A landscape with many valleys, sampled at points; each row gives a point and its height.
A ball rolls from a point to the lowest of its 4 nearest points, and stops where none of them is lower. Distance is the straight distance between rows; heights are no part of it.
Vupa (h 2.50): [-27 -35 -12 -65 -48  -4  16 -18 -16  -9 -30  -3]
mano (h 0.94): [ 24  24 -10 -22  48  18  19 -11 -16  15 -62  47]
Bem (h 0.49): [ 56  18  37 -28 -44 -38 -26  39  29  39  -2 -36]
Pob (h 3.41): [-38 -13  -2  58  23  31 -13   5 -60 -11   9   6]
bif (h 0.99): [  7  12 -16  18  11  21  13  52  -5  27 -37  30]
tudeb (h 7.04): [ -6 -17  -5 -11 -28   5  -6 -25 -19  -5  51   1]
gagen (h 0.47): [-15   5  39   9  64  -7   8 -36  26 -39  23 -52]
fizig (h 6.39): [-24  -1  30 -55   4  19  11 -53 -23 -29  37 -33]
fosip (h 0.62): [ 33  -1 -12 -16 -10 -21   8 -15  44  -7  22 -22]
zipid (h 1.93): [-69 -48  -5 -64 -44  16  11 -33 -13 -26 -48  -9]
teriv (h 6.11): [ -7  -9  -8  -1 -51   9 -11  -6 -20   3  36   5]
pezir (h 0.60): [-45 -25  11 -75 -15  15  17 -51 -14 -30 -13 -13]
Duv (h 0.71): [ 15  17  16  35 -36  14  -1  76   0  35 -12   8]
mudiz (h 1.56): [ 24   2 -11   0 -28  -7 -10  18  16   3  17 -16]
vebi (h 1.41): [ 18   4  17  31 -63  -6  -2  41  -7  44  19   2]
kadov (h 0.86): [ 11  15 -18  16  56   3   4  13  10   6 -55  38]
Masuv (h 0.88): [ 25  16  35  30 -33  -9  -6  84  12  42 -15  -5]
pur (h 2.24): [  7 -22  14  39 -68 -15   0  -5 -26  46   7  28]
ketu (h 1.40): [ -2   6 -25  13  51  23  -4  22  -2 -14 -22  22]
kasap (h 4.82): [-32 -35   5  32 -27   6 -25 -37 -51   5  49  13]
Teve (h 2.17): [  7  10 -10  -8  20  -5   6 -20  44 -18  40 -22]
Puvu (h 0.63): [ 53  20   5  17 -10 -25  -6  43  45  25   0 -14]
Rifov (h 1.01): [ 36   8  -7 -19 -14 -37  11 -10  56   3   5 -16]
Molun (h 4.52): [-24 -27 -10 -22 -55 -17  -5 -33 -41  -2  10  15]
fove (h 2.76): [ -3   4 -13  19   2  15  -6  20   4  -7  25   6]
besog (h 0.79): [ 35  21   5 -22  42  -7  33   0  -1  39 -67  53]
tegi (h 4.87): [ 18 -15   5 -30 -77 -20  -8   4 -14  20   2  -2]
lidu (h 3.04): [-13 -42  -4  24 -64 -16  -7 -40 -35  35  24  26]
Guf (h 6.89): [ -9  -1   1 -46  -8   6   6 -29  15 -20  37 -20]
Kug (h 6.28): [ -1  -8 -10 -34 -41   0  -4 -24  -7  -4  30   3]
Sem (h 1.15): [-18   8  -4  27  70 -57  21 -33  47 -19 -17 -15]
bag (h 1.72): [-27  15  15  17  72 -41   8 -38  35 -23  12 -33]
funiz (h 2.80): [-21   9 -15  31  24  33 -11  21 -36  -7  -1  38]
gisa (h 4.99): [-42 -15  26  17  37  38 -26 -12 -50 -36  28 -32]
rafi (h 5.92): [-28   1  20  12  43  21 -14 -12 -20 -39  35 -36]
Sima (h 0.66): [ 46  30  -7  15  28   1  18  35  19  39 -74  32]
sabo (h 6.45): [-33 -14  -6  34 -32  20 -17  -8 -27   4  36  25]
pafav (h 1.23): [ -6  16   0  -4  58  29  -2   0 -41  -4 -53  44]
keso (h 0.76): [ 30  12 -15  28  17 -12  -2  25  46   5   8  -2]
deku (h 0.83): [ 13  25 -27  44  37 -58  21   1  50 -12 -13  -2]
vevub (h 8.24): [-22   4  13 -27  16  11  -3 -35   6 -34  45 -33]
zuk (h 1.76): [-20   2   8  16  61  38 -11  10 -51 -19 -36   6]
Lise (h 5.97): [-18  -5   5   7  37  24  -8 -16 -11 -32  44 -20]
vusa (h 0.74): [ 32  22  -2  25  -1  13  -5  60  27  19 -28   7]
bek (h 1.49): [  5   9 -17  36 -19  20  -7  51  -6   9  -2  14]
Bof (h 5.22): [  4  -9  -4 -73 -31  -5   8 -30  22  -8   6 -24]
vabi (h 0.75): [ 32  21 -22  31  40 -38  11  18  45  12 -50  15]
Repu (h 3.77): [ 25 -20  -2 -64 -61 -10   1   0   0  11 -37 -14]
zagus (h 4.13): [ -7   6  -9   4  47   8  -6  -7  11 -33  20 -10]

Call two points neighbours if one is among the 4 nearest of the other. Go from one point of each pair to the other, from neighbour to neighbour, staying as low as possible. Name the highest point that can't be avoided.
pezir, gagen | Molun
Sima, gagen | Sem
Sima, Bem | keso
Bem, Duv | vusa

Where does a ball stop that starts at each point below?
Repu | pezir
Molun | Duv
deku | Sima
Bof | pezir
zagus | fosip
kasap | Duv
